Points on a hilly landscape, in no order, each with its height.
From any point a climber steps to the highest of the 5 points nearest to it. It stops when none of these is higher. Distance is the straight distance between rows; heights are no part of it.
lipud: [-16 -18  21  15   9 -33   8   7  13   6]  h=34.0
nar: [  0   2   9  12   2 -18  -3 -13  16 -16]  h=32.0
tosor: [-13 -11  10  -6   3 -15   4   7   9   2]  h=0.4
Fere: [ -4  23  -5 -32 -10  37  -4   6   0 -15]  h=10.5
ralas: [ 22   7 -21   2  -5  13 -15 -13  -7   1]  h=77.4
vas: [-18  -8   0 -22  -7   1   9  21  -9  19]  h=17.3
gakaz: [ 21  12   2  18  13  17 -12 -29  13 -31]  h=29.2
Sufa: [-29  -4  36  -2   5 -25   7   6  26 -18]  h=42.0
fipub: [ -3  13   7  -3   2  18 -13 -14  17 -29]  h=28.5
vob: [ 12 -27 -18  20   5 -20   6   0 -16  40]  h=38.9
Nezuk: [-13   1  19   0   0 -14  -3  -6  22 -22]  h=81.6
buv: [-25 -15   1 -29   1  13  23  47 -26  34]  h=25.4
buta: [  5  16  16  -8  14  47  -8 -10  21 -44]  h=3.3
reteb: [ 33  14 -38   3 -13  16 -15 -10 -29  17]  h=78.7
vofu: [  2   0   0  16   1 -25  -4 -14   9  -3]  h=0.5
Bif: [ -9   2   9  -7  -3  -5  -5  -6  18 -11]  h=42.4
bikim: [ 15   7 -21 -10 -12   9  -5  -1 -17   7]  h=45.7
zabav: [ -3 -34  -1  18   9 -14  19  20 -17  46]  h=35.3
vun: [-16 -14  -3 -21  -2   7  16  33 -23  36]  h=30.3
Bag: [-37 -17  33 -11   5 -15  15  19  17   0]  h=16.4
viki: [  8   6   8  22   3 -12  -6 -29  16 -28]  h=50.6
baso: [-11  13 -12 -38 -16  22   7  25 -26  15]  h=21.1
zamo: [-30 -18   7 -24   1   6  19  36 -11  28]  h=20.2
virel: [ -5   4  25  27   7 -41   1 -14  22 -24]  h=40.7
tuz: [-14 -12  32  34  15 -50  17  -1  19  -5]  h=75.7
zever: [ 31  11 -24  22   1  15 -15 -26  -7  -6]  h=31.0
Sef: [-13 -18  -3 -10   0  -6  12  24 -10  28]  h=29.7
kivi: [-10  19  12 -17   4  32  -8  -6  21 -38]  h=12.5
fel: [  7  13  16  31   9 -11  -6 -30  24 -36]  h=82.9
nik: [ 15  26 -19 -20 -12  40  -8   6 -21  -5]  h=21.8
sedi: [-25  -1  18 -19  -2  -6   1   6  17 -14]  h=36.6
voro: [ -8  19 -11 -33 -15  28   0  14 -11  -4]  h=18.4
foge: [-25 -22  32   4  12 -22  15  17  17   6]  h=26.3
div: [ 11  24   2 -10   4  53  -8   0   3 -28]  h=10.1
duvez: [ 20   4 -12  11   2   6 -11 -24   4 -12]  h=23.9
guza: [ 12  13  -4   2   2  23 -13 -15   9 -23]  h=19.9
Bekig: [-15   4   2 -22  -6   7   0   6   5  -7]  h=5.8
fone: [ 20  -5 -21  16  -5 -16 -12 -21  -6  14]  h=83.3
baves: [  7   9  14  16   9  10 -10 -23  24 -40]  h=52.9
vuzot: [ 26  -6 -33   7  -7  -7  -9 -11 -21  20]  h=82.0
rese: [-20 -13  37  22  11 -43  13   6  19  -7]  h=59.3
Rorer: [ 11 -13 -17   4  -5 -15  -3  -5 -11  19]  h=59.4
lel: [  3 -31   3  31  11 -31  15   1  -6  36]  h=37.4
virit: [ 25  16 -33 -10 -20  23 -11  -4 -26   9]  h=42.1
let: [ 23  23 -25  -9 -12  38 -12  -2 -18  -2]  h=24.0
ger: [  6   6 -24 -16 -13   7   0   6 -20  16]  h=33.3
Bila: [ 13  13  20  42   7 -41  -2 -33  21 -27]  h=40.9
bugu: [  7 -13  -3  18   3 -26  -1  -4   1   8]  h=36.1
Nor: [ -5 -24 -10  -5   4  -8  12  22 -20  40]  h=37.2
zif: [ -6 -14  -3   0   3 -18   6   9  -4  21]  h=35.4
Ral: [  6  18 -20 -24 -16  24  -2  11 -29  10]  h=27.4
tisa: [  0 -22  -5   9   3 -21   9   8  -7  29]  h=44.8
gor: [  9  22  -5 -17  -2  44  -9   2  -5 -17]  h=14.9

Two climbers start at each pair of points below. Name the first point that both come to, or write none.
buv and Bag -> none
Bekig and kivi -> none
zamo and lel -> tisa

For each start below, name the point where the climber stops.
tosor -> Nezuk
foge -> tuz
gakaz -> fel
vob -> fone
